Each row is a point on a tangle of strands that fork, close into loops and nearly touch. The rows are in no order.
In the rows, zero is written as 128.
Two points are linked if the straight distance between their rows is under 129.
tudad: [131  97 134 145  91 144 110 157  76 105  90 118 106  80 164 209  98 114
  85  89 146  68  72 148 118 140 140]
rov: [115 101 172 107  87 123 119 172 111 120 121 131 109  81 124 183 178 126
  86 103 122  90 153 142  65 156 142]
batu: [158 104 119 128 177 120 143 157  82 127 120 104 140 100 106 148 126 181
  79 128  43 120 146 175  98 118  69]
fudu: [116 155 153 124  96  82 117 145 118 135 152 109  90 102 138 171 156 132
 108 119 139  82 153 145  83 111 153]
dodi: [104 115 147 131  96 132 137 141 175 171  64 128 134  70 108 135 134 125
  82  99 127 127 130 110 146 128 183]
Bosu: [124 168 138 136 136  51  86 144 167 158 150 141 138  88 181 156 113 132
 100 108 122  86  85 122 127  55 146]
Pab: [100  84 176 129 118 108  65 112 177 168 140 186 123  87 116 123 158 150
 147 140 132 118 167 145 105  95 133]
vuse: [ 83 153 109 146 129 178 122  90  44  88 139  78  96 170  90 107 130 166
 155 128 128 151 145  75 109 148 153]
Muno: [156 129  84 127 157 124 124  97 103 115 112 115 138 164 108 108  80 112
 140 164 126 134 119 132 127 129  86]
Kigi: [149 141  76 156 139  95 200 151 111 122 118  84 119 132  56 149 145 117
 123 175  98 154 115 126 113 151 110]
pulil: [100 151 121 151 100 134 110 132  74 112 126 111  56 132 141 116 107 132
 103 105 138 103 141 120 164 159 136]
favu: [149 168 127 127  64 147 140 109 129 134 101  69 116  93 139 144 125 127
  93  86 125  83 114 122  85 179 127]
kegem: [133 127 152 110  77 182 135 139 139 121 154 117  90 113 129 126 163 121
 152 102 154 114 159 139 117 212 112]
sizuk: [ 93 113 133 106 113 139  39  77 128 120 105 173 118 139 141 115  97 104
  93 123 165  94 126 125 111  59 146]
Lise: [126 113 156  97 182 107 109 182 112 137 160 141 112 128 157 139 129 157
 104 114  92 121 165 177 119  89 106]
favak: [148  96 129 146 160 127 216 115 145 139 136 161 178 159 132 132 127 123
 207 153 122 183 101 142 204 122 137]
gol: [135 195 117 134  70 138 147 100 149 137 119  78 116 117 153 101 132 127
  88  93 137 118 110 106 146 170 142]
gubo: [128 118  80 161 145 172 151  80  64  64 130 105 128 127  80 117 138 155
  94 182  99 137 108 133 135 175  62]
Pofif: [115 107 130 153  88 161  97 136  67  96 125 117  68 106 149 173 107 133
 131  99 138  77 119 146 130 169 123]
soga: [129 163 119 106 104 122 161 103 213 150 148 160 187 153 126  91 137  85
 176 132 158 153 119  94 151  91 155]
lizam: [156 170  84 153  95 115 141 132 144 132 167 135 134 139 168  73 107 102
 175 117 136 147 120  93 192 203  95]
Kivut: [112 177 113 112 127  90 133 170  87  95 139  98 110 154 172 175 126 123
  81 104 129 100  63 100 120 111 150]
togoz: [ 98 136  90 142  92 128  85 123 173 153 109 163  92 138  74  53 145  92
  96 166 133 145 180 118 130 120 108]
ses: [140  71 190 108 127 111 116 162 130 133 134 135 141  82 130 196 163 151
 132 113 119  99 138 146  58 143 135]
Nutos: [155 126 126 116 135 144 137 185 109 112 110 107 134  87 159 185 106 120
  98  82 127  97  90 148 116 131 122]
Vunan: [102 118 152 112 129 110 131 184 214 178 103 153 179  70 115 156 141 134
  92  96 104 115 118  80 115 102 199]
Rele: [116  75 133 112 134 176 128 140  90 100 104 134  99 127 106 156 124 122
 123 143 149 126 146 181 129 130 120]
sevad: [169  96 144 114 137 116 126 156 136 149  98 124 148  89 112 137 145 147
  64 117  59 107 178 185  71 115  75]
nuna: [148 139 100 141 114 145 131  73  50  31 151 122 137 144 126  98 138 137
  56 161 118  95 116 124 120 168  40]
nidip: [129  86 146 150 121 122 167 178 175 152 114 163 143 107 100 152 153  99
 165 132 129 153 125 122 154 158 161]
gomi: [105 135 132 127 175 102 147 114 152 154 119 146 150 160 125 103 125 129
 128 148 136 177 128 119 177  46 182]
dilod: [110 144  94 128  82 117  66 100 193 172 104 155 112  94  85  74 108 108
  99 145 129 102 158 112 102 106 101]
belo: [120 129 170 116  84 146 148 136 137 106 138 126 111  96 152 146 215 122
 109 101 173 138 119 137 132 184 153]
goru: [137 131 103 147 143  92 191 119 106 156  93  67 133 114  66 157 111 143
 137 149  96 142 130 110 112 131 154]
zis: [157 153 105 142 109 122 137 146 180 146 166 151 129 125 167  85 124  90
 172 132 159 140 132 149 195 149 100]
kul: [136 116 117 118 105 128  80 135 164 173  71 130 113  92  78 109  84 101
  96 113  98  87 175 145  84 123 113]
gari: [130 161 109 119 161 145 201 149 137 132 137  94 127 165 118 110 131 131
 138 139 121 168 130 140 171 117 138]
Nas: [120  99 140 131 107 184 118 152 135 117 146 157 100 142 141 107 138 107
 181 114 165 151 136 135 167 207 119]
garo: [106 117 142 158 135 190 116  87 107 115 118 152 123 168 135  31 182 130
 129 154 161 214 168 129 167 121 149]
noker: [128 148 158 129 158 141 159 128 129 155 148 100 130 116 175 130 117 187
 158  85 118 147 126 129 186 136 151]
pud: [117  75 143 156 108 154 170 133 158 135  94 176 137 124 123 113 173 101
 152 137 144 190 113 132 198 173 157]
meka: [160 142  91 133 143 115 152  91 125 113 142 124 134 193 113  70 142 109
 109 198 138 159 157 158 124 129  70]
Potu: [155 148 117 127 106 117 157 177 132 138 108  80 131  83 111 185 116 109
 133  86 114  94 107 114  79 161 146]
Tezar: [149 129 119  99 128 142 118  81 193 161  69 144 189 129 132  84 111 109
  99 123 115 153 112 106 137 122 124]
vazu: [127 117 122 158 164  75 197 121 159 161 105 157 174 160 118 117 134 123
 151 162  99 188 111 120 181  84 157]
Bas: [100 136 127 173 113 102  79  88  29  68 167 121  82 166 159 144 121 148
 157 144 154 105 108  98 118 140 129]
bup: [120 134 102 137 127 149 142 153 145 148 101 126  93 162  78  78 124 101
 105 144 112 154 178 144 139 157 118]
vus: [141  93 188  91 160 149 130 139 153 145 141 125 167 107 141 162 143 173
 151 115 121 128 134 145  90 135 136]
Zaro: [120  98 121 125 150 184 117 149  57  97 116 128  82 122 124 128  84 140
 100 124 115 109 141 179 165 125  85]
Ziza: [115  84 155 142 124 175 114  67 111 114  89 143 128 138 123  85 162 137
 124 138 151 187 152 130 143 144 139]
dor: [113  98 118 145 112 169 140 128 130 112 120 169 123 164 128  87 161  98
 168 131 154 190 121  98 182 198 124]
pedan: [150 161 140  93 143 112 136 122 202 151 166 140 188 149 155 131  87 110
 201 111 146 111 111 101 125  82 155]
gel: [107 161 125 122 144 156 152 123 136 121 156 125 120 183 144  68 170 126
 137 144 160 193 165 133 170 112 143]
Loz: [143 115  93 141 166 138 145 121  84  99 127 109 141 129  89 130 134 171
 102 169  59 141 121 144 118 161  52]
pivos: [ 92 165 163 109  95  98  90 116 137 126 168 131 106 129 173 153 159 137
 107 119 160  86 131 132  84  73 164]
teze: [148 118 168  89 166 121 158 157 157 124 168 137 185 130 159 170 157 144
 171 117 137 133  96 133 116 129 137]
Vabid: [123 149 112  99 134 146 133 186 109  85 176 112 122 155 117 170 157 134
 157 125 102 126  95  82  85 184 105]
luvip: [156 173 131 111 162 153 209 111 155 159 138  71 157 128 143 112 121 167
 155 112 103 158 126 147 173 127 127]
sevap: [168 118  83 114 182 132 161 137 127 120  87 117 157 158 105 126  85  98
 109 164 106 148 106 158 129  96  95]
Gosak: [134 117 136 110 102 132 113 124 135 150 100 103  99 109  80 150  90 100
 139 137 147  80 172 155  73 111 148]
figi: [159 159  95 162 105 114 139  88 104 117 154 102 130 131 140  85 117 136
 143 138 135 128 124 108 152 209  72]
Zur: [117 107 141 144 111 103 180 154 134 116 131 143 133 125 103 171 165  94
 169 128 154 148 102  91 138 160 182]
lel: [119 186 108 152  76 125 106  91 180 169 131 127 122  93 164  73 118 139
 107 101 143 118 118 110 177 134 129]
Fak: [159 152 146  91 158 104 190 157 177 140 163 112 194 144 126 165 121 121
 199 117 121 112 107 102 101 109 165]
fabe: [113  97 163 127 184 144 147 194 130 151 145 138 128 128 148 145 126 180
 161 107  92 161 135 146 178 142 143]
vate: [ 84 103 148  84 133 138  71 109 113 121 144 176 103 129 164 121 122 134
  59 106 140  95 149 165 131  24 133]
Tabiz: [122 180 126 137 113  55  96 150 126 129 133 132 134 116 185 158 120 120
  82  94 113  88  62  89 118 106 140]
balo: [ 76 125 149 131 113  78 101 163 202 166 129 178 151  75 112 145 167 139
 102 120 131 118 114  84 120  81 185]
pusa: [132  95 149 120 131  87  93 130 140 162 114 133 114  88 107 174  88 115
 136 143 139  75 164 165  78  66 156]
diso: [ 80 134 139 112 155 133 111 107 195 163 133 162 155 130 116  95 142 132
 134 145 155 161 137 115 144  18 188]
megi: [137 115 105 115 120 149 119  98  43  54 119 124 133 136 132 131 111 133
  41 131  95  89 106 138 119 128  61]
lozes: [134 194 101 163 119  75 150  62  68  94 169  65 109 166 133 103 136 152
 124 163 146 118 127 108 114 118 121]
gat: [150 145 111  96 125 132  96  55 156 145  90 127 170 138 129  67 114 123
  61 132 105 131 148 121 110 111  92]
tun: [110 197 117 168 119 131 127  60  43  83 161  68 115 179 146  87 137 172
 138 135 134 141 122  60 115 140 135]
fabo: [157 108 103 124 160 123 177 131 177 149  86 151 167 177 102 111 129  95
 115 176 103 174 114 141 135 100 128]
Kofod: [111 128 166 122  93 152 145 117 142 111 145 136 140 136 135 127 186 113
 176 102 169 155 118  75 120 167 174]
kinip: [156 112 158 126 155 114 113 192 153 179 111 117 137  70 121 149 117 161
 109  80  68 104 177 159  85 110 124]
kez: [130 118  72 120 135 172 131 176 103  76 151 122 127 132  87 178 116 101
 181 138 115 126  69  93 108 190  97]
Veg: [181 108  92 128 156 174 156 196 155 125 126 133 124 132  92 130 123  93
 156 146 108 141 129 173 108 162  67]
tevo: [146  93  81 106 142 197 120 155 118  94 108 137 139 151  78 138  98  96
 153 147 105 138 110 122  92 183  69]
dimif: [ 84 110 166 128 131  67  66 128 172 152 148 186 136 106 111 134 157 138
 147 150 140 126 141  93  97  63 168]
Zana: [109 148 113 153 115 139 117 111  53  75 190  87  80 137 139 185 133 162
 188 141 148 100  98 124 112 154 128]
nik: [ 91 115 143 117 162 121  87 123  85 116 131 155 101 152 166 103 118 139
  77 121 131 132 134 141 173  75 125]
didu: [113 139 124 116  97 129  60  98 163 135 113 163 128 126 154 122  83  95
 132 114 170 101  92  97 132  97 150]
rata: [103 118 139 134 106 153 131 143 122 142  69 111 114 109 109 140 107 136
 106  90 112 133 122  89 147 176 164]
dariv: [ 86 128 121 125 115 162 112 117  77 123  96 101 103 155  86 115 115 157
 136 104 107 143 150  59 110 175 148]
ranu: [167 114 106 142 144 124 115 210 185 164 100 154 126 121  99 115  91  78
 141 121  96 131 148 151 125 144  96]
basot: [136 114 125 147 140  80 143 128 125 178 103  96 125 100  91 158  74 143
 167 129 107 114 144 113 119 119 168]
sogi: [122  92 146 140 151  60 120 140 156 174 119 156 145 105 108 157 115 124
 160 156 134 128 136 132 125  84 174]
Zite: [122 161 149 103 115 144 130 113 125 133 174  90 110 156 132 150 118 144
 200 111 157 104 151 111  82 120 170]
bezok: [172 151 123 111 130 123 101  53 131 134 111 112 172 123 177  90  93 146
  76 116 107 101 119 141 114 123  74]
dile: [122  83 162 141  95 123  65  54 152 156 122 168 121  90 137 121 132 132
 157 134 170 115 152 144 117 119 140]
Sis: [136 127 122 167  97  84  87  84  67  82 152 143 103 141 178 122 137 119
 134 153 177 119  96 116 153 155 105]
neb: [114 166 116 110 146 117 163 160 102 105 141  97 119 151 142 143 135 135
 108 114 126 136 100 113 149 123 144]
Vok: [130 119  95 109 153 161 132 164  52  69 109 126 111 140 135 134  99 105
  40 118 112 105 105 169 154 108  75]
kot: [135 124 116 122 133 153 155  97 190 148  91 151 182 170 118  84 127  91
 141 139 135 179 124 106 144 118 144]
Bopu: [118  86 153 129 110 128  94  82 137 115  99 156 130 119 143 146 120  96
 165 133 187 128 108 123 138 124 157]
dere: [148 131 142 111 170  86  91 166 150 133 153 153 134 109 175 136 117 130
 101 112 115 108 115 169 134  76  99]
Ronez: [170 166 105 149 132 101 120  45 108 120 141 103 164 137 172  76  84 161
 117 137 127 117 111 111 140 161  72]
fufur: [194 115 122 149 183 110 134 202 160 164 104 114 164  91 114 150  98 127
 143 103  78 130 141 155 103 113  96]
Sas: [ 81 100 164 115 138 146  87 115  79  97 154 171  98 158 161  88 193 157
  81 127 128 154 179 158 147  89 112]
Nune: [132 183 139 123 114  92 115  89 143 139 183 103 110 146 155 125 128 130
 174 136 171 108 143 123 100  72 164]
Kaz: [156 124 137 132 138 135 169 121 168 141 179 153 145 146 155 114 137 110
 215 149 167 160 126 163 179 131 123]
Ran: [ 98  87 172 109 160 149 112 209 124 145 148 165  97 139 129 138 151 161
 120 122  90 141 180 168 126 131 122]
suze: [142 169  88 143 117  80 170 102  74  98 138  72 105 142  84 137 143 125
  97 166 131 117 137 125  97 130 112]
Kataz: [116 150 135 135 120 134 114 143  85 101 177 101  89 148 161 191  97 143
 197 117 161  87  92 121 115 128 158]
defa: [130  62 129 142 149 168 141  80  90 107  84 144 132 138  94 131 143 135
 126 179 136 166 138 179 141 127 112]

A piece is two or more points that can be reached from each other along the links. Count, over all rows, the pieces, the separate loops (a circle has one, a figure eight two, a Y none), the forks (points with three links) and the tips (points with one).
pieces => 5
loops => 4
forks => 6
tips => 8

A fork is a point with three links, a tip a point with one. Leave the first point through the second and follow the links. Name the first fork or tip that comes.
sogi; basot => dimif
Loz; gubo => gari
nuna; gubo => Vabid
Zite; Nune => kot
Vunan; dodi => sogi
lel; gol => pulil
dimif; Pab => Sas
